Each row is a point on a landscape with many valleys, with its height.
From any point a ball rolls to the lowest of the 2 points nearest to it. It stops when none of these is lower. Distance is the straight distance between rows; heights are no part of it.
buf h=384: [  2  -9   6  14 -10   4   1 -12 -12  21   0  42  13  36   5  15  28  -4
  15   8  11  16  20  26  -7  -3  -2  19 -11  14 -11 -18  -2]
guvo h=118: [ -9 -22   2  -4  28  30  11 -17  13  40  -1   9  -6  20  28  11  35  12
  12  25   5  -6 -15 -32  -2 -16 -20   4 -39   9  -2 -20  12]
Sugus h=515: [  2 -24 -19   3  14   2   6  -1   7  14  -1 -31 -21 -23  -1 -27   2  28
  -1  -1 -14 -11   3  20  -3  -2 -19 -28 -27   5   1   0 -10]
Tofop h=257: [ -8 -25  15   2  -3   9  26 -20  12  10  -6  32  -9  25  16  20  16  24
  27 -13  15  -5  26   3   0  17   1  43 -21  26 -14 -46 -13]
rulu h=482: [ -5  48 -39  -9  -8  36 -16  14 -43   4  12  18  29   3  17  26 -22 -20
  54 -11 -10   6  32  -3 -22  -5  24 -19 -21 -10 -10  11   6]
geke h=463: [-20 -37   4 -24   7  -8  -4  -6  12  12   1  -4 -48  -2   0  10 -22  49
  30 -27 -22 -13  38 -23   4  26 -15  27  15  -5 -20 -25 -28]
riful h=212: [  6 -43  17   5  39  11  24 -14   5   6   0 -18 -39  30 -10  -6  19  21
 -22  16  33  39 -32  -6  15 -20  -5   5  -6  35  23   9  -4]
fura h=549: [-21 -21 -27  -3  34  23  15   9  -3  -3  -2 -78 -40 -19  19  -3 -21  34
   6  -6  -5  -9  -3 -38  12  -9 -25 -18 -26  14   2  23  15]
kubi h=651: [ -4  51 -21  11  15  17  10  -2  -2  19   0  -4  19  11  12   0  19 -19
 -15  16 -25 -27  -7   8   1  -3  17 -31 -55   7 -14  14  29]
mibe h=628: [ -1 -19   3 -11 -14 -11  -3   9  -6 -37  -5 -15  -4 -19  11  -8 -27   5
   8  -4  27  20 -23 -34  -7 -10 -15   7  41  -8  16   4   0]
gogo h=496: [  3  72 -36  -6 -11  36  -3  10 -47   8   6  36  28  32  11  33  -4 -16
  37 -11 -14   4  36  13  -3 -12  44 -11 -29 -14 -11  16  17]
vanod h=606: [ -5  15 -10 -18  12  26   2 -15   7  40   8   3  -4 -26  17  -8 -10  17
  19   8 -29 -45  13 -12 -20  19  -5 -29 -39 -14 -21   0  -3]
migu h=568: [-12   3  13   4 -18 -36   7  11  -3 -43  -9 -15 -17   1   0   9 -39  30
  24 -43  -3  -4  22 -28   6  23  -3  43  52  -2 -14  21  -7]
kevu h=217: [ 15 -35  21 -21  10   4  18 -17  14 -36   1  -5   1 -13  -4 -11  -6 -18
 -32  23  45  19 -49 -17   2 -11   8   6  25  -7  32 -26  -3]
vofuf h=461: [ 16 -25  -9   4  16  17 -25 -10   7  17  -4  -3  21 -17  -5 -11  20 -34
 -26  47  28  24 -43  18 -10 -33 -18 -33   6  -5  24 -14  -8]
Mesug h=291: [  2 -24  24 -31  15  -5  -1 -26  12  -7   0  16  -9  28  -4  11  33  -5
 -12  34   1   8 -28 -23  24  -5   1  36  29   1  10 -46  -9]
mumuz h=541: [ -3 -16  31  10  -7  14  -9  -4  12  47  18  22  27 -44  29  -2   2 -21
  -1  21  31  -6 -28 -29 -27 -15 -42  -4   0 -37  20  34  27]
Bugal h=393: [ -9  -2 -31 -13 -17  -7 -68   9 -31  11   1   8  -7  14 -23 -13   7 -11
  25  -3 -46  39  21  23   6 -14   5 -27  16 -10 -12  -7 -20]
tosom h=332: [  2  -6  13  -8  14 -24  22   1   5 -43  -6 -16 -18  39 -10  -5  -2  16
 -15  -3   9  25 -17 -14  22 -10   9  27  25  18   9  22   3]
kedo h=673: [ -2   9 -26  26  -2   7 -13   9  -5 -14 -22  -1  31  17   6   9  21 -25
 -14  12  19  38 -12  19   6 -22  11 -13 -16  23  11 -10   9]
mut h=525: [  1   4  27  19 -12  18 -13   7  -8  49  30  24  32 -25  20   0  20 -33
 -12  23  31  -7 -28   5 -33 -14 -29 -17 -11 -18  10  37  33]
bota h=722: [ -9  24   6 -10 -23 -29   3 -11   7 -42 -13  11   2  18 -23  16   1 -14
  -9 -19 -46 -17  24  31  39  25  41  33  18   9  -5 -47  -1]
kosat h=352: [ -7 -19   2 -33  23  -1  14   7   1 -39   5 -52 -27 -12  -2 -19 -36  12
 -18   8  15  16 -38 -50  15 -15   5  -7  36 -12  16  22   3]
nukoz h=451: [-12  15 -27   0 -11 -39 -28  18  -7 -40 -25 -22  -9   0 -27  -8 -16  -9
   2 -33 -27  27   9   1  20   2  17 -12  33   5  -5   6  -7]
vitu h=309: [  4 -12  26 -14  -8   3  16 -29  18  10   0  36  -6   3   3   9  17  17
   7  -1  -7 -30  24  19   5  28   6  39 -18   1 -20 -51 -25]
Vemip h=513: [  4  21 -20  -9 -16 -25 -11   2   7 -17  -7   2  -9 -19 -35 -12 -16   1
   9 -35 -50 -15  40  42  13  35  30 -16   3  -6 -12 -21 -19]
Gibi h=567: [  5  30   8  10 -60   0   2  13 -26 -37  -2  27  42 -23   6  24 -43 -15
  38 -45  22  -9  43  12 -17  20  22  23  20   2  -3   5  17]
Lag h=213: [  2 -18  26  15 -20  11 -13   1  -4  14  -1  36  38 -10  27  10  13 -24
   0  21  46  17 -11   3 -25 -12 -24  13   7 -11   4  -5   4]
guniz h=689: [ 14  -4  15  15  11 -16   2   3   3  10  -2  16  -2  43 -19  10  30 -10
 -13  14   9  28 -13  12  14 -17  -4  24  24  22   0  14   2]
Letat h=553: [  2 -36  11  -5  20 -15   4  -6  18   3  -4 -17 -37  -4 -19 -11   1  33
 -11  -2  -7  -4   0  17  10  12 -15   1  -3   4  -2 -11 -19]
bem h=410: [ -1  20  -2  21  -6   3  -5  16 -19   1  -2  27  16  50   7  13  25 -12
  13  -1  -3  26  13  11  -3 -11   9  17  -5  13 -13  13  14]
Tol h=350: [ 18  10  -5   8  21  -7 -13  -3   7  31  15 -20  -4 -26 -16 -33   7  -1
 -28  26 -19 -13 -18  14  -2 -12 -22 -36   0 -24  -6  37  -1]
gif h=173: [  4 -22  -4  10  21  21  -1 -14   4  53   6  27  -4  28   9   2  43   7
   9  18  11  11 -10  14 -15 -24 -21  -7 -27   7  -4 -20  -2]
teve h=300: [-12 -15   6 -48  25  10  28  -6  14 -51   6 -59 -27 -23  14  -3 -42  17
 -18  13  11 -11 -34 -55   9  -2   7   4  19   3  19 -10   2]
pogon h=317: [ 15  23  -8  -2 -44  29 -23   1 -32   4  -4  50  58 -12   5  14   2 -25
   8  10  25   9  39  42 -41  -5  21 -14 -13 -30  -7 -20  -8]
noz h=527: [  2  44 -27  38  -1  17   7  21 -26  43  16  14  19  18  -3  -9  19 -15
   5 -17   3   9  16  38 -10 -15  11 -45 -64   2  -5  35  25]
rafen h=362: [  2  -8  -7  -4  -9  14  -5 -11 -10  16   0  31   7  14   9   5  21   2
  22  -1  -1   4  20  33 -13   6  11  -3 -31   5 -11 -31 -16]
siref h=666: [ -2  40 -24  43  15   9  -1  17   1   4 -22  -4  27  18  -8  12  26 -31
 -30   5   6  19 -10  24  11 -18  17 -23 -39  22   5  12  28]
Piz h=499: [ 15 -15  11   7 -10  -8  12  -4  17  -5  -4  12   9 -16   1  -9   2   2
 -10  -2  18 -18   4  26 -14   9  -5  10 -14   5   4 -20 -13]
pog h=558: [  3 -17  22   6   1  -1 -10  -4  15  46  15  10   0 -44   6 -13  -4   8
   2   3  15 -19  -5 -24 -16  -2 -39  -6   3 -48   5  40  12]
Zemas h=732: [ 11  32  13  10 -25 -26  16 -12   9 -38 -19  25  31  14 -17  17   5 -25
 -24 -10  -5 -16  27  37  22  24  37  43  17   5 -11 -36  -3]
fibev h=456: [  2  37  -5  -7   7 -19   6  -1  12  -3   3   0 -11 -14 -27 -12  -7   4
  -6 -14 -61 -44  25  31  13  39  24 -11 -26 -10 -20   0 -15]
kimod h=211: [-12 -23  16   4   4  15  29 -10   6   2  -9  15  -4  32  30  23  15  22
  26  -7  19   4   2 -26   6  -2 -11  42 -16  22  -3 -17   8]
dov h=615: [-15  14  11 -32  -5 -25   8   5  -1 -46   2 -11  -2  13   9   1 -19  -7
   3  -2  -2   4 -25 -53  27 -12   6  24  61 -16   2   2   0]
vot h=335: [-10 -12  -3 -25  -8 -10 -31  -8  -8 -15  -6  13  -1  27 -11   2  20 -16
   4   4 -25  20   6  10  18  -6  12  12  27   4   6 -46 -23]
Remik h=446: [  2  37 -14  35 -16 -19   4  27 -12  -9  -7   4  14   9  -9  -6 -11   7
  15 -35  -4  10  27  19   1   7  12  -4 -13  14  -9  50  21]
bazu h=374: [  5 -27  20 -28  16  20  -9 -36  24  46  -3  32  -4 -11  18   1  28   6
  -1  35  -4 -20  -3 -38  -3   0 -14  17  -1 -21  -5 -39 -11]
Sotep h=498: [-16  28  32  22 -18   6  40   8   3  -1  16   7  13 -10  31  13 -21  18
  16 -32  15 -41   9 -18 -18  31  -5  27 -36   5   0  42  30]
lib h=433: [  4  38  -3  27  -3   5  -1  22 -13  43  27   6   6  -1  -2 -18  12  -8
   1  -5 -12  -6   8  12 -11 -10 -15 -28 -21 -22  -6  67  19]
Vuno h=557: [  5  16  -2  11 -57 -12  11   0  -8 -42  -8  19  33 -33   7   6 -40 -12
  21 -49  18 -14  50  18 -15  25  20  20  14   3  -6 -21  -7]
Kamom h=438: [ 26  -5  12  13  27  15 -15  -9   5  22   7   9   9   0  -8  -4  24 -29
 -35  46  34  23 -49  10 -14 -31 -16 -11  41  -2  22  16  -3]
Gat h=255: [ 12 -14  30 -29  18  -7   9 -20  16 -24   9   6   0  10  -5   1  12 -16
 -30  39  10   7 -54 -30  19 -14   6  17  43 -17  20 -14  -3]
Fekil h=542: [  7   9 -12   9 -20 -28 -19   9   1 -14 -10   3   8  -8 -21 -11 -16  -3
   7 -23 -19   6  29  34   3  19  16  -9   1   4 -12  -8  -9]
munu h=679: [ 11  -8  -6  11  17   7 -13   2  -5 -10 -14   0  11  26   0   2  21 -20
 -14  23  21  40 -27   7  10 -26   2   3  14  17  15  -5   2]
navoz h=588: [ -9   6  -5   2   1  19  16  -4   2  58  20  -3  -5 -37  15 -17 -11  18
   9   0  -1 -35  10  -7 -30   9 -28 -43 -49 -23  -4  27  13]
lisud h=452: [ -4  -2 -16  35   6  -6  16  20  -1   8   2 -41  -9 -26   0 -24 -20  14
  -8 -21  11  -8   8   8  -9   4 -24 -25 -35   7   3  51  11]
kaniz h=702: [ 16 -21  15  27  20 -11  -2  -1   1  33   7  10 -26  53 -25   2  38  10
  -8  12  23  41 -15   8   7 -22 -18  11  29  26   0  32  -4]
Kad h=136: [ 25 -36  17  25  -1   5  -5  -8   5  13  -9  20   9   4  -8  -1  18  -2
 -16  14  50  23 -16  31 -25 -10 -17   8   4  23  11 -15 -19]
dom h=179: [ 12 -31  30  13 -16  -1 -13 -16   0  11 -10  38  13   1   9  -1  23  -9
   2  22  51  26  -8  -1 -21 -22 -18  25  27   6  11 -21 -12]
Gagu h=570: [-12  -5  -9  -6 -14 -28   3   3   6 -35  -7 -12 -18 -17 -11  -1 -35  18
  17 -33 -24 -21  31   5   1  35   4  12  21   5 -15 -19 -19]
voruv h=472: [ 17 -27 -35  -4   7  13 -26  -7   2  -1 -19 -17  12 -26  -3 -14  11 -24
 -24  26  15  28 -23  30  -7 -26  -4 -40  -3  13  20 -34 -15]
reg h=459: [  3  36  -5 -43  -8  22  -4 -26 -13  18  10  33   9   8   5  17   8  -4
  22   9 -47 -45  27  19   4  28  41   3 -32 -13 -18 -45 -14]
marag h=468: [ 25  13  -2  47 -12 -10 -26  24 -10  37  10  17  21  13 -21 -15  19 -23
  -7   5  19  32  -4  35 -20 -23 -11 -16  20  10  -4  49   4]
lav h=718: [ 17 -25  11  26  26   3   1  -3   2  63   9  -5 -34  19 -21 -10  23  12
 -17  18  24  31 -20  -6  -5 -29 -35 -12  17   5   8  44   1]
bam h=612: [-10 -34   2 -19 -29 -12 -10 -12  -7 -29 -13  -3  -5  -2   8   3 -22  15
  32 -20  17  15   9 -28  -4   2  -6  32  37  13   1 -35 -18]
divam h=480: [-20  32  13   5 -14  16  20  13  -5 -17   8  -3  24 -23  34  23 -40  -2
  30 -20  -2 -40   3 -44  -9  22  -3  10 -15  -2  -1  36  21]
Vanug h=594: [ -8  -6 -11 -12 -32 -28  -6   1  -8 -43 -16 -15  -7  -4  -4   6 -37   7
  28 -33  -9  -2  29  -4   7  13   9  14  44  16  -8 -29 -18]
povin h=294: [ 20  29  14   7  -7 -21  13   4  23 -32   6  -4  23 -28  -9  -9   1 -21
 -44   8  -1 -39 -45   5   8  13   3   2  25 -23   6   9   6]
bamud h=298: [  1 -18   8  -8  27  -3  31  -2   4 -40  -4 -31 -21  26 -10  -3  -7   1
 -35  17  22  33 -39 -13  24 -13  22   8   8  25  28  12   6]
lev h=423: [-10  22 -25  24 -11 -20  -6  25  -8 -37 -17 -24   6   7 -15   2 -23   5
  10 -41  -4  25  18   1  13   3  12   1   8  19  -1  26  16]
fuzo h=625: [ -6  22   4 -16  28  21  12 -20  15  50   4  -5 -17   5  18  -2  12  20
  -1  16 -48 -51   1 -21  -3  22   0 -17 -52  -6 -27   1   7]
Gotom h=351: [ 27  -1  14  28   3 -24   7  10  14  -7   5   1  10 -16 -23 -13   2 -16
 -36   3  17 -13 -29  27   3  11 -10   0  26 -11   8  23  -6]
Zuto h=521: [-16 -13 -42   8  21  18  16  12 -10   5   2 -69 -34 -27   8  -3 -30  30
  13 -21 -21 -21  15 -13  -1  10 -16 -44 -30  22 -11  16   3]
zes h=191: [  9  -1 -19  -8   3   5 -21  -6  17   0  -3 -21  16 -40   1 -22  -1 -19
 -29  30 -15 -21 -26   8   0  -7  -4 -38  -5 -20   5 -17  -5]
Febe h=348: [ 10 -31  24 -20  -2  10  10 -39  27  24  -3  37  -1  -5   7   8  22   9
  -1  18   6 -21  10 -16  -1  14  -4  38 -14  -9  -8 -60 -25]
saleg h=519: [-15   7  26  18 -10  -6  35  14  -3  10  10  14 -12   9   8   8 -23  38
  37 -39  13 -24  29 -19 -11  27 -13  35  -8  -4 -10  42  14]
Seb h=432: [-12  28   1   7 -11  11   4  13 -10  -4   1  17  25  26  21  19   0 -15
  27  -7   0   4  11 -14   1  -4   6  18  -9  12  -9  23  22]
Rir h=338: [  3  12 -21 -14 -21  27 -16   0 -25   4  -4  39  32  -5   7  10   2 -16
  25   6   1  10  30  32 -24  -3  25 -19 -24 -11 -11 -38 -20]
vak h=685: [-25  -2 -15 -14 -15 -13  -7   7   3 -35 -15 -18 -34   8 -29  18 -19   7
  22 -37 -58 -25  41  22  29  42  33   8  -2  27  -3 -53  -8]
kuvof h=341: [-18  27 -32  -5   9 -15 -16  16  -4 -49 -22 -44   2   6 -13  -3  -9 -18
 -22  -7 -13  33 -19 -23  36 -15  25 -18  23  11  20   1  11]
nisul h=347: [-14 -62   5 -47  16   2 -12 -21   1  -1  -9 -12 -44  -3   1  -4  -6  28
  14   4  14  28  -2 -49   8 -11  -5  12  26  -2  17 -37 -15]
tazur h=395: [-13 -52   3 -35  17   2  -7 -12   7  15  -9 -18 -41 -10   8   9 -11  43
  33 -12   0   0  17 -54   6  10 -16  29  22  -4  -5 -26 -21]
Muk h=375: [-15   2 -18 -16  15 -13  -2  14   3 -52 -14 -47 -11   2  -3  -5 -23   2
  -7  -9  -7  20 -28 -31  26  -9  14 -10  27  13  18   6  -3]
Rela h=437: [ 11  29   6  -3 -11  29  13 -11   0  16   7  31  39  -5  22  11   4 -14
   1  21  -1 -31   5   9 -23   4   6   5 -34 -11 -15  -8  10]
Dima h=619: [-13 -49   5 -21  -8 -22 -22   0   0  -7  -5 -22 -63   5 -24  -4 -10  38
  14 -26 -39   1  34  26   8  31   1   6   7  17   0 -45 -23]
kabe h=595: [-17 -11  11 -30  -5 -31  -2   4  -2 -37  -1 -25 -29  11  -4   9 -32  24
  18 -21  -8   2  -2 -55  16   0  -3  35  62 -15  -6   2  -4]
Dak h=659: [  7  48 -12  41  18  21  14  15   0  19  -2  -2  23  26   5  13  31 -33
 -26  16  -6 -10 -19  11  -1 -13  11 -24 -47  23  -4  36  38]
lovu h=263: [  7 -27  25  -9  38  -1  26  -6  11 -20   4 -17 -34  48 -24  -4  20   5
 -38  27  14  29 -38  -4  30  -5  24   9  12  26  25  -1  -5]
bal h=258: [  3   3   5  -1  -8  35  -5 -12  -9  62  19  57  28  -1  22  12  24 -15
   6  24  27   0  15   6 -41 -16 -11 -14 -29 -29 -10  -3  13]
Ves h=450: [-21  26   1   8  -4   2  -1  20  -9  -5   3  -2  19   8  34  14  -7  -3
  28  -3  -3  -1  -1 -44  -2 -15 -20  10   4  -2  -5  45  28]
laf h=431: [ -3   5  -7 -37   3  40  -6 -24 -12  35  10  33   8   1  12  17  16  -1
  29  21 -31 -23  24   3 -12   9  22 -11 -30 -16 -16 -53 -21]
sunik h=544: [-14   3  16  10  -8 -21  19  19  -1 -16   9  -9 -15   1   7   6 -36  34
  30 -40   2 -16  35 -35  -3  20 -14  43  21  -7 -16  37   3]
pibig h=453: [ -3  42  -8  12  -5  29   3   9 -12   8  -6  29  46  13  19  25  16 -27
   1  12   1  -5  10  22 -16  -8  19  -7 -42  -4  -3  -7  25]
ter h=466: [ -6  48 -26   2 -15  42  -3  13 -29  -4  -4  12  45 -10  24  29 -15 -26
  25  -9   3 -11  17   8 -21   0  30 -25 -47  -6  -2  -1  24]
kisos h=572: [-11 -33 -15  -3  31   8  11   3  -7  -4  -6 -59 -42  -3   2 -13 -16  38
  -6  -4  14  17  -7 -27   3 -18 -20 -14  -5   8  10  31   8]
fiz h=406: [ -2   2   2 -22   5  30  -6 -21   0  44   8  40   9  -2  21   5  18   2
  22  26 -10 -17  15 -13 -10   1  -7   7 -25 -23 -14 -25 -12]
fiv h=593: [ -5 -23   0  -6  44  -2  20   0   0  -9   4 -57 -48  15 -20 -25  -8  36
 -29   3   4  14 -21 -16  23 -15 -12  -6   1   0   6  44   5]
sope h=540: [ 12   2   2   1 -47 -32  16  -4   9 -52 -18  11  18 -32  -5  -2 -23  -8
  -3 -37  10 -16  29  29   2  23  16  27  29  10  -7 -42 -12]
kip h=401: [  5  34  -5  27  18 -11   6  14   5  36  18 -10  -2   9 -13 -15  13  -5
 -21  17 -29  -9 -13  10   7  -5 -13 -25  -8  -7 -17  55   7]
zut h=475: [ 11  -8  18   3   7   5  12 -11  21   7   1  10  11 -16  10  -1   9  -5
 -25  32  16 -19 -30  -4  -9  -1 -16   3  -2  -1  12 -12   3]
zavi h=641: [  1  36 -12  -2  20  19  15 -12   7  36   8 -12   0  17  12  -8  15  -1
  -5   8 -47 -41  -5  -3  -1   6  15 -27 -63   8 -15   7  13]
zegu h=388: [  9   4  10  34  -8 -30  11  26  -2 -27   0 -15  -4  16  -9  -8  -7  10
  -5 -30  21  22  -7  -2   7  -1  -9  15  15  17  10  56  23]
Fada h=425: [-12  -5 -30  -9 -15 -25 -58  16 -16 -10 -11 -13 -15   1 -21 -12  -7  -2
  19 -18 -40  32  21   9   7  -9   8 -23  31  -3  -6   3 -22]
Rimef h=574: [ -4   3  13  11   6  14   7   3   5  56  23   4   0 -41   8 -17 -11  14
  -3   4  -2 -33   3 -24 -19  -4 -39 -23 -22 -38  -2  58  17]
gisa h=436: [ 17  32   2  33 -10  -4 -11  13 -13  15   1  38  32  23  -6   5  18 -25
  -5  -3  14  20  16  38 -11  -9   2   3   2   3 -11  18   7]
Kele h=390: [  7  42   7  -6   0 -26   1  -7  21 -18   0  -2   5  -2 -20  -4   0 -12
 -26   0 -58 -48   1  10  28  33  25   8   2 -16 -20 -12  -9]
Vup h=316: [ -2 -44  16 -29  19   6  -3 -21   4   3  -1  10 -14  12   3  -3  15   8
  -3  26  20  35 -23 -36   9 -17 -10  21  24  -4  15 -29  -9]
gipo h=580: [-13  25  -2  -3 -46   7 -11  10 -25 -31   1  11  42 -24  26  24 -40 -19
  42 -18   8  -3  24 -25 -12   6   7  21  33  -3  -4  -2   2]
Fedog h=240: [  8 -36  10 -42  25   6  21 -20  21 -34   4 -35 -25 -19  -6 -16 -11   5
 -37  27  17  -1 -43 -25  13  -3   8   2  10   8  25 -23   0]
beza h=454: [  9  30  20  -1  -1  14   3  -8  13   4  -1  17  43 -10  22   5  18 -29
 -22  36  -6 -28 -24  -1 -10   1   1   3 -13 -11  -4 -12  10]
kopa h=360: [-14   0 -18 -19 -15  -6 -47   3 -22  -5  -3  25  10  21 -10   4  13 -20
  28  -6 -37  27  26  23   9  -5  26  -7  19  -5 -11 -44 -20]
vor h=500: [ 17  13  15  39  -8   4 -21  18 -14  41  23  34  33 -10  -2   6  27 -43
 -17  19  28  13 -14  29 -27 -18 -22 -16  21 -15  10  45  14]
nubef h=511: [ 14  66 -30  16  -1  14   5  16 -33  30  17  35  15  42  -4  17  22 -13
  15 -16 -17  12  33  32  -4 -13  33 -25 -46  -5 -18  30  24]
Lale h=518: [ 18 -19   2   4 -30 -14   5  -7  16 -28 -18  15  13 -35  -8  -8 -10   6
 -10 -17  18 -18  22  46 -16  19   3   6  -3  12  -4 -37 -24]
dit h=313: [-20 -18  12 -40   0 -12 -19 -16  -4 -21  -1   5 -16  34  -6   6  24 -17
  -5  22 -14  26 -20 -14  27 -13  14  27  43   4  23 -54 -16]
Zapo h=708: [-26  14  -2 -22  -3 -24  -8  -2   7 -30 -12  -7 -14  21 -19  15   3  -1
   2 -19 -69 -30  22  15  37  35  37  22   3   7  -2 -46 -13]
mal h=622: [-18 -11  -2 -13  36 -10   4  11   0  -5   0 -54 -49  24 -14 -11   4  30
 -22   1 -40  -1 -14 -13  35   2  -3  -1  -1  -3  -5  26   2]
novu h=627: [ -4  -8   8 -26  -5  -5   1   0  -5 -45   7  -9   4  -4  14   2 -18  -7
  -1  11  18  24 -38 -51  13 -25  -2  17  49 -13  19  -5   5]
kulag h=465: [-26  33  -1  13 -14  15   3  28 -23   8  20  -9  17 -16  36  18 -24  -1
  40 -20   6 -11   1 -41  -7   5  -9  -5 -19  -1  -1  59  38]
gog h=154: [ 10 -42   2  13  34  12  25 -12  12  12  -4 -28 -29  -1  -3 -14  10  23
 -18  14  35  17 -33   3  -2 -15 -24 -13 -22  22  22  12   6]
vof h=530: [-20 -22  -3 -31   2 -14  -5   4   6 -25  -2 -31 -38 -14  -8  11 -35  31
  17 -22 -33 -31  24 -18  12  33   1  20  27   2 -14 -20 -23]
Zor h=587: [ -7 -65  13 -24  13 -11 -12 -13  25  10   0 -12 -61   0 -27  -7  11  39
  -7  -7 -25  -1  15  20   9  29 -12  10  -6   8   1 -46 -29]
zosa h=293: [ 15  16   5   3 -32  27 -15   0 -18  24  17  45  47 -27  16   9   5 -21
  12  18  28   0  20  28 -46 -10  -3 -13 -12 -32  -1  -5   0]
Sopug h=278: [ 17 -15  -2 -14  13  -7 -27 -13  14  14  15 -21  -5 -38 -11 -31  -2  -6
 -27  36 -10  -7 -35   0   4 -16 -24 -35  27 -42   4  14  -8]
sifib h=253: [ 18  -9  12   1 -28   5 -14 -10  -1  17   4  34  30 -33   5 -13   6 -18
   5  10  22   5   1  10 -27 -12 -15  -2  12 -28  -2 -10 -11]
tepa h=349: [-12 -15   3 -42   4 -14  30   0  15 -64  -4 -49 -23 -14   5  10 -46  19
 -10 -11  13 -20 -17 -39  17  12   4  24  27   7  10 -18   1]
kopob h=218: [ -1 -15  15  18  16  35   7 -19   6  83   8  45  12  18  17   9  37 -15
  -4  29  35  -1   0  12 -29 -24 -26 -13 -34  -4  -1 -14   4]
tak h=460: [  8  36   6  32  -7 -20   8  27  -8  22  19   1  -1  -1 -17 -20 -14  10
   0 -25  -8 -13  24  21  -5  12   2 -17 -14 -16  -9  69  10]
favod h=54: [ 24 -41  14  36  20   2  17  -7  15  24  -8  -1 -20   8 -23  -9  17  10
 -24   7  46  23 -28  38 -11  -8 -15 -10 -11  34  19   4 -19]
Dere h=180: [ 13  -5   2 -13 -13 -14  -5  -9  10 -48 -12   1  24 -16  -1  -4  -1 -25
 -30  13  29   9 -31   4   4 -10   9   3  36  -4  20 -41 -13]
ruda h=512: [  2   0 -45  24  -1   3 -20  15 -13  20  -6 -14   6 -15 -12 -23   3  -5
   7 -16  -6  27  13  29 -12 -11   1 -52 -27   7   0  11  -7]
tet h=424: [  4   7   2  26   1 -16  21  20   7 -23  -3 -28  -5 -16  -4 -13 -18  13
 -11 -19  10 -11  -5   2   1  10 -15  -7 -15  12   6  38  15]
Dobu h=126: [ 12   0 -19 -10  -9  -5 -18  -1  13 -28  -7  -3  24 -41   2 -10  -2 -23
 -26  16  -1  -9 -17   8  -7  -1   3 -21   9 -11  10 -39 -14]
Dem h=363: [  1   5  25  24   0 -30  23  18   6 -48  -5 -15  -6  30  -1   2 -15   7
 -12 -21  25  18 -29 -22  18  -6   1  36  25  14  14  49  27]
Pirun h=167: [-13 -34   5 -18  22  14   7 -16   6  21  -8   7 -24  30  32  17  27  20
  23   9  13  11  -6 -49  13  -8 -16  30 -15  13   1 -22   0]
fesar h=538: [  9  28 -30  37   0   2   3  11 -10  36   7   5   3   3 -25 -16   7  -1
  -6 -17  -2   7  21  46  -9  -3  10 -46 -52   5  -5  28   1]
nedul h=389: [-21  -3   4 -30   3 -17  27   0  14 -71 -10 -40 -19  18   3  18 -25  14
  -7 -15 -13 -21 -10 -34  27  24  25  34  24  16   8 -23  -3]
sor h=489: [  4 -29 -35   6  -1   4 -37   5 -14  11 -16 -20  -5 -12 -11 -24   8  -6
   4   1   3  42  -4  26  -6 -24  -9 -41  -1  16   5  -6 -16]
bogo h=483: [ -7 -14 -24   7  11   3   1  10  -6  27   3 -39 -28 -30   1 -27 -15  28
   6  -7  -4  -2  11  -3 -10  -4 -32 -34 -28   0  -4  31  -4]
romuz h=653: [-20 -21 -13  -1  -6 -17  -8  13   4 -18  -9 -20 -58  14 -27   6 -11  30
  17 -44 -53  -6  48  40  14  38  20  -4 -14  26  -9 -27 -15]
Gak h=340: [ 11  48   9  -3  -9 -24   2  -4  14 -21   9   7  23  -4  -1   1   7 -29
 -25  17 -33 -42 -19  -4  14  20  18  15  20 -24 -20   2   3]
visiv h=400: [ 25  -4  28  22   3 -10  -8   0  11  17  13   9   4 -17 -14 -10  10 -17
 -26  22  23   7 -39   1  -4 -13 -24  -4  41 -22   9  33   4]

Two balls start at each pair of points below. Name the first point that both come to, or write none.
Letat, kisos => bogo
Vanug, Fada => Mesug
guniz, tosom => none
fesar, navoz => none
Zemas, Zapo => none

Where does a ball stop that starts at each point below?
zavi => bem
fiz => guvo
gipo => Rela
mal => favod
kaniz => bem
migu => bem
mumuz => bem
bam => Mesug
Gibi => Rela
Dem => favod
